Each row is a point on a tangle of strands that fork and nearly touch. The rows are in no order.
Points whose rows are less than 89.8 apart are linked; no others are. Some points are linked to none.
<217>: [-17  14 -13 -28   8 -20   6   4 -11   1  -7 -12  40 -26 -24 -58   1  13
 -25  52  -2 -44  12 -19]
<950>: [  2  -7 -22   6  29 -12  -2   6  -1   2  10   8  -2  28 -32 -23  -1  19
 -13  34   9   8  15 -25]
<529>: [ -9  -5   7   8 -18  13 -10   8 -27  19   7 -27   7  11   0  35  12  -8
  44 -29  -5  32 -15 -24]
<739>: [ 32 -13  12  -2 -29  27   6   6 -50 -27   5 -14  -5  13   6   8   3 -12
 -12  -3  31   0  -6 -26]
<113>: [ 18  16 -52  17  -1  24 -24   0 -30 -38  20 -19 -30  44   6 -21  34  31
  22  18   3 -30 -28  -9]
<863>: [ -2 -15  26  -1   0  21   3 -28  20   3  10  37   2 -17   1  50 -21  22
  23   0 -13  34 -23  12]
<106>: [-17  -5  13  21 -51   6  12  18 -33   2  -1 -34 -36  30  -1 -35  54  -1
  28  20 -25 -21 -34 -36]
<381>: [ 13  -1  17 -12  14 -18 -23 -42  35  18 -30  31   5 -34  18  24 -41   0
 -41  -8   3   4  18  29]
<898>: [  9 -17 -33 -16  42 -41 -17  32   8  54  -5  21  13 -14 -19 -16 -24  19
 -25   3  10  -5  -8  -6]
<620>: [-14 -12   2 -11  17  -7 -18 -12  34  -7 -29   9  59 -53  22 -15 -41  24
 -37 -41 -12  30  -7  24]
<595>: [ -2  26 -19  -3 -14  10 -15  -2 -11  -2 -14 -12  52 -20  -4  12  15   7
  24   1 -32  11   5  -8]
<785>: [ -4  -9 -13  -9  49 -27   3  18  45 -11  -5  -1   0 -11  19  -6 -26 -27
 -42 -35  32  17  -8  23]
<266>: [ 36  -2  13  -6 -11  18   3  21 -20 -51  11   1  10   4  13  24  -8 -14
 -12 -44  30   9 -14  -8]
<330>: [  3 -20   7  38 -36   3  17 -25 -20  19  -8 -15 -34  27 -13  -9  12  -7
   0  31 -20 -15  26   4]
<585>: [ 20  18 -36 -25  61 -17  -1  48  25   1   4  15 -17   4   8 -30 -22 -25
 -42 -20  36 -11 -20  25]
<85>: [ -3 -40  47  25 -70 -21  -8  17  -1  34  23 -25 -17  -9  26  29  13  18
  29 -34  -3   9  -5 -18]
<795>: [-13  -3 -28  -2  23 -11 -17  -4  29  50   8  -6  -7  -1 -16   4 -14 -16
  16  -2  10  31  14  11]
<815>: [-10   0 -60  -9  21 -11  10  16 -22 -35 -20 -39  11 -17  14 -61  23  -1
 -30  31   4 -36   7   1]
<466>: [ 17  24 -30  -5   7 -28   4   0  -8   6  13 -27  28  -8 -27 -28   2  14
 -23  42  -5 -46   8  -7]
<102>: [-19   2   3 -12  48  -4 -16   3  18  34   4  14 -41  11   6  21  -7 -34
  21 -18  15  33   3  21]
<154>: [  2 -17   4  20  -5  14  26 -35 -20  -2 -16   1  -7  -3  -5   7   4 -13
 -26  38 -10  -6  26   8]
<935>: [ 12  34 -57   0  36 -21 -15  11 -12  -2  26 -28  -2  19 -18 -26  -1  24
 -23  19  20 -55   5 -10]
<860>: [  8  22 -25   2  11  -7 -35  25 -15   4   4  -4  17  14 -11  19  23  -1
  27 -25 -15  16  -8  -8]
<380>: [-27  35 -32 -30  20 -17  20   4 -21 -14  -1   8  -9   9  -8 -60  47  20
  -8  59 -16 -64  25 -31]
<517>: [ -4   1 -23  30   9 -30 -13 -18  17  58   3 -28 -24  23 -25  -9  -7 -13
  -2   8   4  -2  25  11]
<616>: [ -4  -4   6 -11   7   3  22  -9 -12 -36  -4  -6  -1   7 -12 -64  25 -22
 -13  42 -25  -7   7   6]
<821>: [ 27  15  -8 -18  46 -17 -20  41  17  23   4  26 -13   9   5 -15   0 -35
 -14 -21   1  12 -13  49]
<574>: [ -3  18  -5  11 -47  24  -9 -16   6  12 -20  10  39 -15 -20 -10   8  24
  19  17 -58   8  -2  -5]
<754>: [ -6 -34 -19 -22  15 -35 -13  13   6  39  -4   8  34 -36 -27 -32 -37  42
 -25  18  19 -10 -11 -14]
<874>: [ 14 -51  18  23 -11   7  20 -12 -12 -26  14  16 -27   5  19  27   3   8
  12   2  -3  24  16  19]
<174>: [  0  33 -23  -7   8  -1  23   5 -36 -15  20  -7 -10  40 -15 -60   6  18
 -28  58 -10 -45  28 -26]
<8>: [ 12  13   7  10  -8  -2  -9 -23  15  19  11  20  34 -32 -43  -8 -25  17
 -21  18  -6 -15  15   6]
<927>: [-12  16  40 -20  43  23  22  31  15 -12  11  37   6 -30  27  32 -18 -25
  18 -60   0   9  -8  41]
<37>: [-17 -33  73  25 -52 -17 -22 -15   1  21   8  -4  -8   5 -12  23   7  17
  29 -13   3  13   1 -17]
<542>: [-10  -7   2   7  17  -8  26 -38 -10  19  -8 -24  -9  -1  -2 -26 -11 -13
 -38  56   2 -14  17   5]
<659>: [ -3 -15  62  -4  10  -4 -23  -9   0  21   1  60 -43  -6   0  49  -4 -11
   8 -31  10  -5  20   8]
<852>: [-24   2   0   2  12  12  -1 -18  10 -30 -19   1  67 -49   7 -21 -10  26
 -13   2 -36  25  -6  15]
<301>: [-18 -29  65  11 -54  -1   0 -21 -16   8  10 -31 -24  11   4  -9  26  -5
  19  24   4  10 -12 -13]
<189>: [  9   2  33   2 -12   2  -5  30  16  50   3  46 -23  14   1  42   6 -11
  32 -25 -18  21 -36  10]
<493>: [ 19 -13 -15  22  25  33  14  -3 -14 -19  18   8 -53   8   5  24 -15 -18
  -9 -18  37  -5  -4  11]
<77>: [ -5  10  39   0 -18   9  -3 -37   6 -13   9   1  34 -18 -31 -21 -10   5
  -7  35  -5   0  -4  -2]
<972>: [ -3 -16  50  -9 -15  10 -18 -22 -22  21  -1 -12  20   4  36  39  -7  12
  31 -38 -15  44 -13 -10]
<467>: [ 22   7 -41  22 -40  14 -21  20 -32  -1  17 -31 -36  46  -4   0  34  23
  35  -8   5 -26 -25 -28]
<455>: [ 35  26 -37  -1  24   8 -11  27 -17 -12  20  -2  -7  13   4  22  19 -18
  23 -30  -4   1 -22  19]
<146>: [-16   0 -30 -39  -4 -13  27  16  -2 -29 -33 -18  37 -39   4 -68  -1  -1
 -46  28  15 -52   8 -18]
<872>: [-11  25 -10  21 -47   1  19  -6   0  22 -15  -5  16   2 -38 -22  20   2
  12  39 -42 -31  10 -19]
<800>: [-14   3  37 -30  53 -10 -16  -4  27   8 -17  41 -28  -7  32  25 -16 -34
  -9 -29  15  16  15  38]
<331>: [-16   0  -1  50 -40  -1  16 -16  16  42 -18  -2  -5   1 -32  20  -1  -3
  12  23 -24 -13  18  -8]
<704>: [-19 -10  -5 -26  -4  -5  18   0  41 -38 -27 -17  42 -15  13 -51 -22 -11
 -46  16  19  15   5  -8]
<841>: [  4  33 -62 -28  22  -3  -8  13   4 -52   0 -23  24  -6  10  -1  34  16
   6  16  13 -17   7  -8]
<268>: [ 10  -1   7 -14 -33  29   6   5 -55 -31  -4 -21   6  11   6  -4  34  -5
  10  19  -5  -3 -15 -31]
<118>: [  3 -26   4  46 -38   1   6  -7 -19  20  13 -20 -52  26 -11  22  12  -2
  17  -4   3 -12   3  -1]
<632>: [-13 -26   2  60 -57  -6  13  18 -12  29  -2 -38 -68  38   7   4   7  11
  13 -10  20 -16 -25 -36]
<442>: [ -8  34 -34 -35  -7   0   7  -4 -12 -52   1   0  10  11   8 -17  69  19
  28  42 -12 -31  15 -14]
<686>: [ -6  31 -22  -6 -32 -11  -6   4 -10 -29   1   5  -6  37 -14 -23  67  38
  34  31 -12 -42  22 -26]
<975>: [ -2   4  19 -25  37 -15  -7  -6  47   6 -25  38  -1 -29  28  19 -37 -19
 -42 -32  18  10  -3  34]
<215>: [ 11  15  -1 -15  22  -5 -11   5  20  37  10  35  12 -37 -27  -1 -32 -15
 -20 -14  23 -10  19  16]
<446>: [-22 -23  53 -11 -32  29   5 -21 -38 -13  -7 -19  22 -12  22  -1   7  -1
  29  -8 -25  31   4  -8]
<433>: [-13 -27 -19 -22  21 -22   1   7  27  -7 -18  -8  40 -39  -7 -32 -37  16
 -41  14  31   5 -13  -9]
<509>: [  6 -24  37 -14   6   5 -11  22 -22  26  31  -3 -46   5  43  43   9 -19
  35 -53  17  19 -22  11]
<622>: [ 20  28 -52  -5  26   9   1  24  -7 -47  15 -19  19 -11  10  13   6 -18
   8 -33  11  -6   4  12]
<784>: [-10   6   5 -13   6   9  23 -27  32 -31  -6 -23  45 -28  30  16 -43 -10
   2 -37  -2  23  25  29]
<535>: [ 15   2 -11  28   0  12  -5   4 -23  26  23   0 -45  15 -16  31   3 -21
  18 -22  19 -15   8  11]
<606>: [-24 -33  12  45 -63 -16  14  30   6  12 -14 -30 -30  31   3   7  20  15
  37 -13  -2  23 -26 -37]
<156>: [ -5  14 -11 -13  -9  30  13  -7 -22 -34  -6 -31  30  -8   5  -4  16 -17
  19  14 -10  13   2  -2]
<212>: [ -3  -8  31  -9  27  14   7 -20  15 -13   5  20   2 -24  34  57 -26  -9
  22 -33  -1  23  -8  25]
<358>: [ 17  29   9  -1  20  -9 -19  42  10  48  -3  39 -17  29 -15   6  18 -19
   6 -16 -19   8 -18  17]
<420>: [  4  -8 -42 -15  10   1  -8   8   1  12 -15  11  35 -24 -11 -21 -18   4
  -9  11  -5  19  40   1]
<777>: [-10   3  39  11 -28 -12 -32 -51  35  44  -9  18  -9  -7 -14  38 -18   6
  17  -2 -11   3   9   8]
<751>: [ -4  20 -43  11   6 -10   7  14 -12  10  13   3 -15  53 -30 -33   3  36
 -12  49  -8 -23  32 -41]
<877>: [  8 -12 -22  -1  23  -3  18 -13  30 -30 -13 -14  -8   4  23   0 -25 -26
 -36  -6  25  27  15  22]
<196>: [ 14  17 -31   6 -47  -9 -10  25 -10 -17  -1  -6 -15  56  -9  -2  47  37
  40   9 -11 -20   0 -40]
<592>: [  5  -7   3  24 -11  -3   9   3   7  -7   6  12  -2  28 -36  -3  15  22
  12  39 -18  13 -12 -23]
<623>: [ 30  -1   5  13  20   8  10   3  -6 -28  -5  37  16  -1 -16  13 -13   0
 -48   4  14  -1   0 -11]
<764>: [-19  -7  54 -26   8  16   5  19 -14  36  15  23 -29 -17  45  66  -6  -6
  47 -53  -1   9  -2  15]
<718>: [ 27  34 -58   7  29  11 -17   1 -13 -34  28 -13 -19  37  -2 -18   9  19
  -8  12  21 -36 -11  -9]
<875>: [-14   9  33 -18  -1   5  11 -27  11 -32 -16 -13  30 -10 -11 -42 -17 -20
 -46  32  17   4  -3 -10]
<164>: [ 18   7  21 -13  17  16   7  34 -12 -34  16  10   9   0  27  30 -12 -25
   7 -73  11  17 -19  18]
<98>: [ 15   9   1  -2  28  14   3   2   0 -12   2  12 -47   7  22  24 -22 -47
 -18 -40  43  -8  11  34]
<643>: [ 13  15  33 -10   7  13 -11  -6   3  20   9  52  -8 -19 -17  28 -21 -20
   0 -25  18   1   9  13]
<498>: [-19 -12  15 -10   7 -13 -14 -46  42   2 -29  -1  32 -62  29   5 -42  13
 -38 -20  -3   3   9  33]
<716>: [ 10   8  -7   5  30   5  19  -1 -11 -42  10   1  -1  26 -21 -19  -9  15
 -43  39  25 -10  -7 -25]
<646>: [ -4  -3  21  13 -54  38  -6 -16 -11  13  -5  16  33 -19   2  19  -7  40
  37 -21 -55  26  -6  -1]
<392>: [ -9 -10  12  20   0   3  -5  -7  33  13   9  33   7   3 -28  23  -7  23
  28  10 -21  37 -19  -8]
<749>: [-26 -16  59   1 -38  13  12 -24 -18   9 -19  -6  -1   2   0 -25  31 -21
  22  21 -37  11 -11  -8]
<855>: [ -5 -10   0   5  26   6   9 -15   6 -14   2 -15  19 -13  22  28 -11 -11
  21 -20 -13  36   8  32]
<303>: [ 10 -17  16   6 -13  -7  -2  14   9  38  25  -1 -55  26  21  44  12 -11
  41 -26   4  14 -42   4]
<242>: [-14 -31 -23  -6  -3 -17  32  -4  54 -32 -26 -30  26 -17  31 -24 -22 -14
 -51  -2   8   7   7  18]

A fork is a point with three links, a tip a point with one. Leave the first point through the second and follow the links. Name the first fork or tip that comes.
<718> / <113> | <860>
<455> / <622> | <815>
<860> / <529> | <85>
<212> / <927> | <595>
<764> / <509> | <785>

Follow the links from the first point to the second, and from the first to the third. Name the last point that the two ways share.
<174> / <154> / <113> | <595>
<704> / <620> / <509> | <785>
<535> / <686> / <716> | <595>
<718> / <927> / <749> | <860>
<303> / <659> / <852> | <785>
<433> / <517> / <852> | <975>
<875> / <102> / <852> | <975>
<841> / <37> / <154> | <860>

A fork is a point with three links. Follow the links from the first point to the second and name the forks in between, in order.
<704> / <764> | <785>
<331> / <592> | <574>, <595>, <212>
<754> / <303> | <704>, <785>
<380> / <154> | <950>, <212>, <595>, <574>, <330>
<815> / <212> | <860>, <595>
<739> / <466> | <595>, <860>
